Points on a hilly landscape, in no order, each with its height.
From any point a ball rolls to the lowest of the 2 points nearest to it. It stops when none of these is lower. Distance is the straight distance between rows; heights are no part of it.
k757 height 600: [-24 -21 -52 -25 -10  18 -48 -35  21  -6 -11 -14 -12  59  29  23   1 -31
  -6 -12  33 -22 -13  -5 -17 -73 -32  -6 -13 -36   2   6 -17   1  22  16
  -3 -24   8  -9  18  21 -24  21 -12]
k149 height 881: [-13  -3   2 -22  -5 -28  -7 -18  31   0  -1  -3  -6   2 -45   3  -2  10
 -26 -27  25  -5  30  14   3 -22  -2  18  37 -23   7  12  33  22  25  -4
   1 -34 -49  25  -2  48  14  54  41]
k402 height 601: [ 25   9 -15   7 -21 -11 -48  57 -53  30   3  30   3 -25 -43  30 -32  40
  19  29 -19  30  14   7  47  27  18 -15 -13  17  47  -7   4 -13  -8  19
  25  27  -5   6 -29  16 -30 -23  23]
k693 height 290: [ -7  14  41  31  -2 -12  22  -1   2 -27  13 -23  -1 -70  -2  14   3  12
  -8 -19 -21  33  25  -7  -3  42  -6  38 -22   8  19 -13  22 -20 -34  11
   0 -14 -22   3  24  -7  37 -20   8]
k383 height 285: [-14  24  -7  38   2 -27  21  45  20 -10  31 -13   4  12  23 -23   8  11
  -2   7   8  17  -4 -18 -16  19  29 -48  16 -29   0  29  14  16 -23 -37
  -5   4  41  20 -23 -38  23 -16 -12]
k737 height 547: [  8 -43  34  -3   6  20 -16 -54  17  22  -2 -22 -11 -12  28  15  -2 -34
 -48  -8   1  21  19 -10 -40 -34 -39   8 -15  -2  10  -1  -2 -49  -2  16
  21 -19  -3 -21  46  59 -21 -13 -21]
k701 height 532: [ -4  10 -57  35 -38  16 -64  16 -33   9  -5 -10 -21  -1  48  24  22  -4
  11  -3 -15 -11  -3   8  -3 -12 -11  22 -41   3  34 -21 -26 -47 -40   9
 -11   2  30  10  -6 -13   5  -7   3]
k52 height 423: [  3 -21 -30 -13   2  17  -9 -39   9 -13  -4  -2 -11  31  17 -23   9 -21
 -25  -2  43 -17   1   3 -14 -55 -23 -45  20  17 -20  10 -17  24  22  -9
   2  -4  32 -10  -9  18 -27  12 -20]
k297 height 587: [ -8  22 -37   9 -19  -3 -46  12 -15  -3 -37 -12  -7  11  24  41  19  18
   0  -6  15 -32 -10  26  36 -14 -20  19 -11  17  36 -45 -31 -24  -5  13
 -24   3  26 -34  -9  -6   4  23   9]
k657 height 199: [-25  -8 -22  12  23  37  39  -3   1 -39  -3  17  15  36   7 -30  -1 -26
  27  -8 -16 -27 -15 -12 -32  11  12   0  11  14 -67 -12  25  18  10 -35
  -6  11  -3 -23  17 -46  22  -1 -28]
k769 height 395: [-12  50   6  -1  -3 -35 -23  -4  26  -6   0 -20 -16  34  21  43  10   5
  -1 -13  13 -19  -7  -4 -41 -12  18   9   4 -36   8   9  15 -10   8   2
 -25 -31  -9  -8   0   5  23  16   9]
k547 height 484: [  7 -23   7 -16  -4  -2 -21 -15   1   8  -8  -4 -16 -12 -48  -1  -2  -8
  16 -14  -5   1  17  21 -21   5   7  37  -2  34 -18  11  19 -21  16  27
  -1  -7 -45  29  -8  32  -6  -2  22]
k302 height 598: [ -4  17 -37  -4  -4 -10  -3  11   5 -21 -11  -7  -6  -2   3   1  18  25
   5  16  32 -36 -12  27  35  -6   0 -12  21  20  11 -20 -10  26  22 -15
  -6  10  20 -35 -23 -24   3  24  10]
k390 height 651: [ 27  -8 -16 -51   4  16  -2  25 -20  -4 -29  19  18  16 -21   0 -10  24
  45  24  19 -51 -17  15  75   0 -14  10  17  29   2 -25 -27  41  39   0
  -6  17  10 -48 -31  -9 -24  47   6]
k338 height 580: [ 25 -20  25 -21  -2  12 -21 -30 -13  27  -6  -9 -11 -11  13  14 -10 -18
 -12   0 -11  26   9 -13 -19 -27 -36  13 -29  -1  15 -16 -27 -44  -8  32
  22  -3  -5 -16  16  48 -33  -1 -25]
k991 height 571: [  5 -17 -82   6 -39  48 -57  24 -28   3  12   3  -7   8  32 -35   2 -19
  17   9  24 -16 -17   5  -1 -22 -12 -22 -34  14  -5   8 -37  -2 -17   1
 -10  42  48  44 -21 -26 -11 -25  -3]
k571 height 675: [ 29 -29   1 -34   8  31  -2  25 -24   8  -8  29  10 -14 -42 -20 -18  19
  31  33  13 -18  -3  11  63  10  -1 -22   6  47   9 -13 -17  20  27  13
  23  25  14 -15 -30  -9 -37  22   9]
k500 height 742: [ -6  29   7  28 -17 -48   1  -3  28  -4  23 -10   4 -33  -1   5  30  22
 -33   0  26  24  30   6  -3   4  10 -12  13   4  34  15   8   0 -28  -3
   9  -6   4  21 -14   1   6  -8  16]
k772 height 640: [-25   5 -47   0 -19  13 -44  -4  -3  -1   7   2 -17  34  28  18   6 -37
   9 -20   7 -12  -4 -10 -30 -52 -18   2 -41 -34   1  -2 -25  -9  -8  33
  -5 -19   5  23  15  -2  -4  -5 -21]
k117 height 553: [  3 -42 -14  15  -2  46  11  22 -57  15  12  20   5 -23  -9 -35  -4 -18
  35  -3 -37  21   0 -14 -14  17  12   2 -25   6 -30  13 -15 -22 -21  10
   9  30   1  20  -1 -17 -10 -47 -21]
k637 height 502: [  7 -38  15 -34  16  54  24  -3 -30  14 -19  32  13   3 -43 -24 -33 -36
  31   8 -32 -13 -14  -3  13  17  -6  44  -5  12 -39  -4   0   0  25  13
  10   6 -61  17  26  10  -5   7   3]
k182 height 406: [  4 -13  15  27  -6   1  11 -25 -19 -23  21  20   0 -65 -38 -17   6  -5
 -28 -10  -4  35  50  21  -2   3  14  30  -1  53  12  -3   2 -13 -21  18
  19   3 -29  38  14   5   9 -15  18]
k854 height 527: [  7 -19  -7 -30 -11  -2 -37 -11  -1   5 -19  -5  -6   3 -30   0  -4 -10
   7 -13   8 -17  16  19  18 -35 -16  28   9  23   6 -12  -1  -5  25  18
  -3 -13 -22  -1  -2  34 -14  39  35]
k72 height 266: [ 14   6  50 -47  26   1   9  -6  20  12 -12  -6   2  10  42  17  -3 -13
  -2  -9  -3  -1 -25 -16 -27   4 -13  -4  -4 -29  -3  -2  14 -23  13   3
  -3  -8   3 -37  22  17 -22  -5 -38]
k285 height 367: [  1  -5 -22 -29  12  34   1 -31   3  -8  -8   3   6  28  35 -14   0 -12
  -6  -3  33 -24 -25   6   4 -42 -25 -15   2  15 -27 -20 -15   5  18 -19
   6  15  40 -25   3  -6 -23  -1 -32]
k736 height 717: [-25  -1 -19  19   1 -15 -23  21 -21  15   2 -28 -34  17  -5  32  -4  -8
  47 -27 -76  24 -16  -9 -33  32  34  42 -23 -34 -36   1   3 -32 -30  10
 -35   2 -21   9  36  -3  21 -27  16]
k445 height 631: [  2 -22  28 -20  22  25  31 -15   8   9  -1   2   9  18  -8  -7 -11 -26
  16 -13 -27  -6  -9  -7 -40  25  10  42   8 -11 -53  10  30 -15  31  -9
 -13  -8 -46   9  31   7   4 -15  -5]
k292 height 173: [ 12  20  17 -24  23 -38  28 -43  39 -13  -8 -18  -6   6  -5  -5   9   4
 -13 -13  28  -8   0  20 -23  13  29   5  26  30 -21  15  14  21  23   6
  -5   2   8 -12  -8 -22 -14 -14   4]
k18 height 457: [-14  33  32  -3  28  -6  68 -17  42 -51   5 -10  21   9  12   1   5  16
  -7  -3  10 -16 -16   7  18  21 -15   9  17  -9 -15  -6  27  44  -3 -37
   4   3  11 -35  16 -28  31  13 -12]
k141 height 140: [  8  25  25  22   3 -54  -5  39  13  33  15 -25  -5   6   7  11 -14  30
 -12  26  -3  52   6  -8 -24  40  48 -48  29 -48  17  44  17  11 -13   0
   9 -14  23  17 -29 -24   1 -40  29]
k303 height 624: [-10  19  -9  10 -27  13 -36   0 -13   1 -28   2   1  12  24  43   1   9
  -9  -6   6 -25  -7   0  25 -38 -50   7 -31 -20  40 -38 -45 -23 -27   8
  -7  -9  24 -33  10  19  -1  33 -13]
k626 height 483: [ -1 -32 -22 -25   4  22 -31 -26 -11   1 -22   2   0  16  -6 -13   1 -15
 -11  -4  25 -23  14  22  10 -55 -37  -4   6  19  -2  -9 -25  21  32  23
   8   7   4 -18   2  36 -24  31   2]
k566 height 810: [ -1  -8  -3  30   0  15  11 -30  -1  -8  15  20   5 -25  16 -29  12 -17
 -48   5  18  10  27  -8  -7 -33 -27 -21   4  29   6  -3 -15   2 -23 -19
  17   7  32  24  16  22 -13 -12 -20]
k786 height 699: [ -1 -19   4  -4  17 -10  41  11   2  -3  13  26   7 -10 -81 -45 -20  25
  18   3 -17   7   5   2  23  36  61 -32  42  20 -37  34  34  46  24 -12
   0   9 -45  26 -20 -15   3   6  36]
k575 height 405: [ 27   0  67   4  30 -20  42  28  15  15  15  11   2 -24   5 -13  -2  30
 -11  19  -6  39  -3 -22  20  55  12 -47   8 -21  17  20  23  20 -10   9
  32 -11  16  -2 -27 -27  -9 -39  -2]
k755 height 217: [-16   6  15  37   8  -4  31 -12  -2 -34  15  -8   4 -34  22   1   5 -15
 -27 -27 -15  19  11  -7 -32  34   7  25 -15   0 -11 -17  33 -19 -31 -14
 -10   1   3  -2  32 -30  37 -25 -13]
k3 height 670: [-10   1 -29  -6 -31   6 -65   9  -7  36 -11  -5 -18  24  28  46  -4 -23
  18 -20 -23  -1 -16 -13 -42 -33   7  18 -48 -44  -1  18 -24 -32 -18  48
  -4 -20 -10  25   6   6  -7 -15 -19]
k171 height 723: [ -8  23  33  28 -11 -43   1  17   1  -3  23  16   6 -37 -26  14  19  28
 -31   4  19  36  34 -20  14 -16   7 -18  13 -26  68  16   9   6 -22 -11
  19  -2 -17  34 -11  24   3  15  28]
k301 height 460: [ 23 -28  37 -14   8  29  16  23 -44  10  -8  14   3 -25 -49 -11 -34 -12
  47  15 -59   6 -10  -3  36  51  12  47 -11  12 -29  -7  14 -15  15  24
 -10   7 -49  12  14  19   3 -13   3]
k473 height 623: [  2 -10  46 -42  28  25  54 -14  25   0 -16   9  30  27 -12  -4 -12  -4
  -6  11  24 -21 -22  -3  40   3 -28  13  36 -29  -5 -17   8  32  44 -27
  -5 -18 -44 -14  10  37  11  49  -9]
k574 height 567: [-27 -26  12 -17  -1  47   7 -21  14  11  -2  11  14  26  15  26 -17 -30
  28 -13 -48  -7  -9 -13 -34  -7 -12  61 -28 -36   4  -5  16 -32  -5   4
   2 -19 -42   9  74  11  11   7  -2]
k57 height 756: [ 10  23  18  38 -17 -58   1 -34  17  -4  15 -38 -10 -51  26  19  24  15
 -55  -9  26  28  27  20   0  17  -3   0  -6  11  43   3   2 -17 -30  13
   2  -5  30  10   5  13  -2 -16   9]
k342 height 494: [-20  45 -33  48 -23 -15 -42  28 -15  -1  -5 -19 -20  19  45  41  19  11
  -5  -3 -12  -8 -11  -1 -16   8   2  15 -30 -30  43  -9  -9 -36 -48  -8
 -26  -8  11  -2   7 -19  31   9 -12]
k960 height 641: [ 16 -11  27  -9  16  33  25 -12 -19  15   1  21  17 -11  25 -32  -6  -2
 -15  31  -6  -2  -5   3  35 -27 -48 -41  -5  29 -10 -23 -52   3  -1  -1
  32  23  48 -38 -11  14 -19  -4 -52]
k9 height 625: [  4  12 -18 -37   7   4   6  10   0 -26 -22  10   8  12  -7   3  -2  18
  13   6  28 -48 -12  33  36  -3 -18  27  26  23  -5 -37 -13  44  29  -9
 -26   4   3 -45  -9 -17   1  44  20]
k511 height 544: [   9  -17 -105   -4  -29   15  -53    7  -10  -12    5   13  -21   10
   45  -44   17  -15   -9    5   40  -24   -2   15   14  -44  -12  -28
   -8   34   -3   -3  -24   31    1  -11  -20   33   52   19  -32  -15
   -6   -8    9]
k71 height 235: [ 30  21   7 -18  20 -41  32 -50  49 -21 -13 -30 -16  -5 -23   2 -11  33
   2   2   6  -6   3  40  -5  58  39  13  15  47 -25  22  15  31  36  21
 -19  15  -9   2 -21 -26 -12 -18  16]
k110 height 413: [ -5 -16  52   3  -1  18   9  31 -27  11  -1  20   9 -39 -61 -16 -22   0
  32  -8 -43  29  14 -12  23  35  15  28 -13  -4 -10   6  22 -19  -8  21
   9 -21 -65  29  19  24  26   0  15]
k703 height 575: [ 13 -38 -16  22  -7  29  -6  50 -62  32  13   9  10 -15  25 -18  -8  -3
  35  17 -36  31 -25 -20   1  30   5 -12 -34  -9 -15  11 -11 -19 -32   3
  13  39  36  16 -11 -30 -17 -58 -30]
k218 height 452: [  3  -8  59  20  20 -23  50  12  13   8  25  22   8 -41 -17 -32   3   5
 -20   4 -10  44  27 -29  -7  34  22 -33  15 -24   5  28  36  17 -15   5
  24 -13  -3  27  -6 -13   0 -26   6]
k270 height 348: [  6  30  -7 -12  -7 -36 -18 -11  14   0 -14 -31 -22   1  19  39  19   4
   1  -3   4  -8  -8  13 -45  12  21   5  -2  -1  -9   7   8 -20  -4   4
 -21 -10   8 -17 -11  -7  -2  -5   4]
k432 height 552: [  1 -14 -19 -35 -11 -14 -52 -12  28   9 -17 -21 -24  48  16  10  -6 -21
 -15  -9  41  -6  -6  -3  -5 -70 -22 -23  -8 -55   0  19 -25  18  27  31
   3 -24  -9  -7 -10  47 -23  30 -13]
k41 height 657: [ -6 -26  27 -15  19  21  49 -27   6  -4  11  28  13  -2 -45 -47 -13 -20
   6 -20  -8   8   6   1 -20  13  15  17  23  -1 -45  20  42   1  10  -3
   7 -10 -54  24  16  19  13   1  10]
k226 height 245: [ -7  34   3  -5  17 -48  39 -30  49 -19  -6 -30  -2  26  -7   2   6  11
  -6 -10   3  -3 -13  16 -48  44  51  -2  26  -3 -35   8  21  35  18 -30
 -27  -8  -6 -19  -1 -30  18   7   9]
k584 height 211: [ -2  22 -12  44  -8 -27 -11  49  17  18  28 -28  -6   8  21  -8  -7  26
 -11  25  -7  50   7  -5 -28  30  41 -55  29 -36  19  45   4  16 -34 -29
  -8  13  38  56 -40 -35  -6 -42  13]
k776 height 899: [ -4  11  43  -7  -7 -41  14  14  28  -4  -5   8   4 -16 -45  -4   5  17
 -10  -3  23   9  16  -6  10  -7  19 -10  24 -27  24  27  33   5   8   7
  14 -22 -43  27 -12  35   9  32  31]
k272 height 514: [ 13 -13 -42 -41   3  -8 -15  21  -2  15 -19 -11 -18  54  -8 -10  -1   4
  50  30  13 -28 -45   5  -4  -5  34 -47  23  10 -41  33  -6  32  58   8
 -18  14  32 -13 -54 -42 -38  -7  -3]
k985 height 543: [ 20 -14  23 -38  22  44  36 -10 -15  -9 -13  17  12  -9 -19  -6 -23 -17
  30   8  -5 -13  -5  14  26  11 -19  49  13  31 -10 -36 -11   2  28   1
   7   4 -20 -19  13   6   3   5   3]
k214 height 223: [-29  35 -16  50 -18 -17  25   4  17 -42  30   2  13  -4  36 -13  29  11
 -35  -1   7 -16  -1 -15   5  11   2 -16  -9  -3  11 -20  22  20 -34 -45
  -3  -1  25   5   8 -33  49   7  -7]
k119 height 443: [ -6 -29 -11  15   1  -4   4 -14  -4  -6  17  16  -5 -28 -49 -30  14  -7
 -15  -7   9  19  40   8 -17 -19  14   6   2  45  -8  12  14 -10  -4  17
  13  -8 -22  44  -7  18  -5 -10  13]
k232 height 31: [  3  30  44  16  -2 -36   3  47   9  19   5 -24  -5   7   3  23   0  19
  14   9 -23  39 -27 -22 -18  33  36 -21   3 -67  15  40  12  -4  -9   8
  -9 -22 -10  -6 -18  -6  14  -3  21]
k125 height 695: [ 19 -34   6 -34  31  51  29  10 -38   1 -10  41  11 -14 -36 -42  -7  -7
  27  21   4 -28   9   6  49 -14 -24 -15   7  48 -16 -28 -27  18  14  11
  33  33   9 -23 -19  -2 -19  14 -12]
k469 height 479: [ 16 -24 -50 -39   6   5 -24   1 -15   8  -8   9 -16  23  -1 -16   8  -6
  22   8  39 -29  -2  16   1 -31  11 -29  20  42 -31  12 -29  24  40   8
  -2  15  26 -13 -47 -16 -41   7  -4]
k537 height 610: [ 21 -14  33  -7   3  20   1 -12 -18  15  -1   6   5 -14  17  -5   2 -19
  -9  15  -4  14  -1 -15  19 -15 -45 -10 -27   3   6 -23 -41 -19 -12  15
  24   5  24 -30   0  24 -26   3 -30]
k718 height 511: [ -6 -41  -6 -23  10  25 -20 -70  31  14   4 -11  -5  33  25  21   4 -42
 -27 -18  -4   3   7 -17 -66 -47  -6  13  -9  -3   1  13   6 -43  12   9
  17 -17  -3  -2  43  30 -15   0  -6]
k289 height 526: [ -9 -38   5  29  17  38  45  27 -40   0  31  34  28  -8 -40 -56  -9   1
  36   9 -31  14   3 -27   6  26  13 -16   2   8 -39  25   6   9  -3 -12
  19  21 -14  24  -6 -25   9 -21  -6]
k67 height 864: [-15 -20  13  -1  -6 -14 -13 -12  23  -9   5  10  -2 -23 -59   2  -3   0
 -18 -22  12   1  51  17   4 -34 -22  33  13  -4  25  -5  21   0   2  10
  19 -26 -56  34  26  53  19  44  48]
k236 height 772: [ -6  31   1  33 -16 -26 -23 -23   9  -9   4 -16  -4 -16  30  37  20   1
 -53 -17  27   9   9  10   8 -21 -29  -5 -11   5  41 -14 -11 -22 -28  -2
 -15 -18  36  -8  17  17   0   5 -10]
k109 height 316: [ 41   5  29 -16  27 -21  31  18   9   4 -15 -37   6 -12 -15  23 -31  29
  39  21 -47   9 -23  14  34  82  39  16   6  15 -18   0  -3  29  25   4
 -20  12  10 -23 -14 -41 -14 -26   7]
k686 height 340: [ 12  25  45 -25  19 -10  21  -6  27  -4 -13 -19   7   5  48  34   5   1
 -13   6   4 -11 -23  -9   7  -3 -20   8   6 -19  15 -29  -2 -23  -3 -15
  -8  -3  32 -58  22   5  -5   5 -29]
k499 height 495: [-16 -15  28  20  13   3  40  36 -15  -6  28  42  25 -33 -19 -48  -2  16
   3  10  -4  24  10 -28   9  24   7 -35  14  -9   1  21   8  22 -19 -22
  28   6 -11  24 -10 -26  11 -20 -12]
k595 height 521: [-27   7   7   0  -3  22 -24 -41  16   0  -9  -7  -3  37  17  45  -2 -30
  -2 -20 -20 -17   5   2 -35 -18 -31  48 -18 -27  25 -18  18 -43  -9   4
  -5 -32 -19  -8  58  22  13  23  10]
k142 height 293: [-38  22 -44  30  -7   4  38  -5  12 -57  24  17  20  -5  12 -36   9  11
 -14  -6   1 -32  -2  -8   9   8  10  -6   9  19 -24 -32  22  33 -14 -52
  -8  13  12  -3  -6 -48  41  13  -8]
k713 height 356: [-19 -14  32  25   1   2  18  13 -13  -7  26   9   9 -57 -43  -6  -8   3
 -10 -21 -24  38  38  -4   8  16   8  38  -9   8  15  -2  28 -19 -19   9
  17 -18 -62  28  19  15  29  -4  21]
k923 height 603: [-18  -5  42 -12  20  29  29 -12  13  10   0   8  14  14  15  20 -21 -21
  13 -21 -42   5 -17 -19 -40  32   8  45 -15 -41 -18  -5  42 -31   7 -13
 -23 -15 -46   3  59  -2  30  -5   0]
k403 height 582: [ 11   6  54 -37  26  25  50  -1   5  -1 -12  18  29  12   8  20 -23  -3
  22  11  -5 -22 -25  10  40  21 -35  46  13 -20  -4 -31   9  -1  42 -24
  -2  -3 -40 -29  20   8  12  11 -21]
k548 height 845: [-36 -28 -29  18  -7 -17 -28 -37  10 -21   3  19   2 -31 -31  -3  13   0
 -51 -23  21 -10  53  15   6 -55 -30   7  28  27  33  -9  -1  20  12   0
   1 -15 -26  13  25  39  10  41  38]
k990 height 792: [ -4  12  -3  47 -18  11  -7 -26  -6  -2  14  -7  -2 -23  51 -10   4 -35
 -61 -13  18  10  19   0 -15 -25 -35  -8 -28  12  23  -8  -9 -26 -48 -17
  -8   1  50  25  26  25   0  -7 -20]
k724 height 464: [-11   6  11  -8  -2  -2 -11 -41  24 -14  -5 -11  -1  23  20  28  -1 -23
 -34 -22  18  -3   3 -18 -28 -29 -24   5   0 -14  12   7  16 -26   4 -19
   3 -26   7 -14  28  34   4  11 -10]
k397 height 619: [ 38  -1  14 -12  -8   0 -27  54 -33  48  -4  21   9  -6 -55  16 -40  35
  36  32 -25  30  -1  -1  51  40  21 -29 -11   1  15   0  23  -3   3  25
  25  10 -25   9 -25  20 -11 -15  17]
k442 height 827: [-13 -17 -11  41 -14 -10  -4 -22  -1 -14   8   4  16 -38  -1 -17  16  -6
 -66 -12  27   0  33   5  19 -48 -32 -25  10  31  37  -6 -19  33  -9 -11
   8   3  13  12  10  38 -10  18   6]
k326 height 344: [ 16   7  12  -8   3 -28  10  16  -1  17 -20 -25  -5   6 -33  13  -6  25
  30  22 -17   4 -11   5  14  42  42  16   9  15 -10  12   6  11  16   2
 -17   8 -15 -14 -16 -22   7 -14  16]
k399 height 599: [ 11 -12 -58  18 -25  37 -18  39 -46  23  16 -12  -1  16  36 -29 -11  -8
  29  25 -17  11 -19   0  -7  15   9 -33 -33  -5 -20  22 -22  -9 -26 -17
  -7  43  44  41 -19 -34 -17 -50 -23]
k818 height 683: [  2 -10  40 -20  19   2  55   9  11  -6  17  35  15 -33 -66 -48  -9  17
   2  -1   1   9  10  -1  24  15  23 -11  42  12 -17  20  42  31  28  -6
  10  -8 -53  29  -5   6   6  12  28]
k498 height 279: [ 40  18  12 -27  19 -33  44 -14  36 -10 -27 -44  -5   2 -14   2 -17  25
  23  13 -25  -5 -12  24  19  76  45   1  22  41 -31  31   3  35  44  10
 -27  24   9 -16 -30 -42 -30 -40   0]
k782 height 448: [-27  59 -15  35  -3 -19 -28  23  13  -5 -19 -25 -25  39  21  52  17  17
  10 -13 -18 -24 -19  -7 -38  14  15  20  -9 -38  12  -4   1 -21 -21  -3
 -34 -14  -4 -23   5 -20  44  15  15]
k28 height 129: [-26  37 -18  49 -23 -22   6   0   7 -22  22  -8  -2 -14  27  -5  18  -6
 -41 -15  -5   9  14 -13 -38  23  14   5  -9  -4   4  -4  15 -13 -41 -18
 -12  -4   6  24  13 -23  44  -4 -12]
k406 height 489: [  3  -4   0 -43  18   2 -13 -14  17   8  -1   5 -14  50  14 -16   2 -17
 -13  -3  44   2 -21 -23 -15 -60 -18 -45   1 -37 -20  28 -22  19  22   7
  16  -7  14  -3 -14  27 -27   7 -36]
k173 height 286: [ -7 -17  -1 -21  22  46  40 -26   4 -20  -4  24  15  18  11 -25  -5 -22
  10  -8   1 -19  -8 -13 -20 -11 -14   6   1  13 -28 -14  12  -4  10 -25
   5   3   7  -7  21 -11   7  -6 -25]
k329 height 268: [-41   1 -51  42  -2  15  26  13  -6 -40   9   4   7  24  -5 -39  -2  -3
  23 -10 -25 -23 -20  -5 -24  26  34  -7  15  19 -58 -28   4  42  -3 -53
 -21  14  -1  -2  -5 -58  45   8  -6]
k209 height 569: [  3  15 -82  19 -19 -16 -28 -13   7  -4  -2 -15 -13   4  37 -18  29   7
 -20   7  37 -36  -3  21  12 -25   0 -20   6  39  -4 -16  -4  12  14 -17
 -20  13  51  -7 -37 -23   1   5  12]
k128 height 299: [  6  38   2 -11   2 -46   5   8  30   2 -15 -44 -16  31 -10  31   6  19
  14   8 -12  -5 -30   2 -21  25  55   8  20  -7 -21  22  -7  20  22  -9
 -36  -8  -5 -24 -15 -26   6  -6  19]
k953 height 659: [  4  17   3  10 -36 -30 -51   8 -14  18  -9   2  -6   8  15  47   5  15
  -5   3  28   2  -3  -9  29 -39 -24 -12 -27 -37  58 -11 -44 -28 -19  22
  11 -15  11 -11 -14  40 -14  25  -5]
k606 height 697: [-17  13 -18   0 -27  -3 -48  32 -13  28 -17  -9 -14  38  10  43  -1  -2
  45 -19 -42 -12 -27  -6 -22   4  21  27 -22 -49 -21   6 -18 -20  -8  23
 -28   5 -22 -12  13  -5  12  -6   8]
k203 height 673: [ 33 -23  25 -46  37  60  39  -3 -28  30  -8  38   0  -3  -7 -33 -12 -19
  19  29 -21  -6 -14  -9  27  -6 -41 -15  -7  28 -33 -26 -42  -8  10  26
  41  22  19 -31 -15   9 -36 -17 -35]
k345 height 400: [ -1  29  20   5  16   4  33 -22  26 -12 -11 -10  20 -11  22   9   9  10
 -20  -4   8 -12  -7   2  21  -7 -24   1   4   1   4 -23   4  11   0 -15
  12   2  21 -39  17  -9  10   8 -16]
k496 height 345: [  6  14  14  22   6 -18  28  25   2   6  15  -4   3 -15  21 -13  14  25
  -4  19  12  16  -5  -5   9  25   7 -33   0  -9  13  13   9   8 -26 -23
  17  12  42  -5 -12 -42  -1 -24 -14]
k43 height 696: [-17  28  38  18 -25 -34 -15   7   2   1   6   4   9 -13  -9  16  10   9
 -26  -2  14  13  21 -17  29 -37 -24 -18   3 -37  55   2 -15   1 -21   2
  16 -22 -12   9  -6  46  -6  38   5]
k593 height 556: [ 17   9 -48  25 -40 -17 -65   3 -19  18 -18 -24 -26 -11  19  50  19   2
   0   8   4 -10   8  33  -5  -9 -12  25 -29  34  40 -23 -23 -45 -26  29
 -13   2  14  -2 -12   0  -2  -4  20]
k6 height 166: [ 13  19  40  -9  12 -13   7  23  -7   6  -1  -3   9   6  23  16   1  -4
  18   0 -23  17 -28 -29 -15  16   2 -14  -5 -52  -7   4   2 -12   1   7
   2  -8   4 -21  -2 -10   3  -3 -22]
k495 height 515: [  6 -36 -79 -20  -8  16 -51   6 -26  -5  16  23 -14  18  10 -50  14  -7
   4  11  58 -12   8  12  18 -49  -4 -38  19  27  -4  28 -30  44  14   3
  -6  28  32  30 -40 -14 -26   2   9]
k563 height 579: [  4   5 -33  23 -35 -12 -56  32 -36  28  -1 -10   4 -12 -12  41  -4  34
  16  16 -10   5   9  18  21   8  15   8 -19  23  57  -8 -17 -40 -26  10
   6  17  -1   8 -22  -5  -5  -7  14]

For each start below, name the point where the ball stops.
k953 -> k292
k67 -> k292
k402 -> k292
k703 -> k232
k606 -> k657
k125 -> k724
k854 -> k657
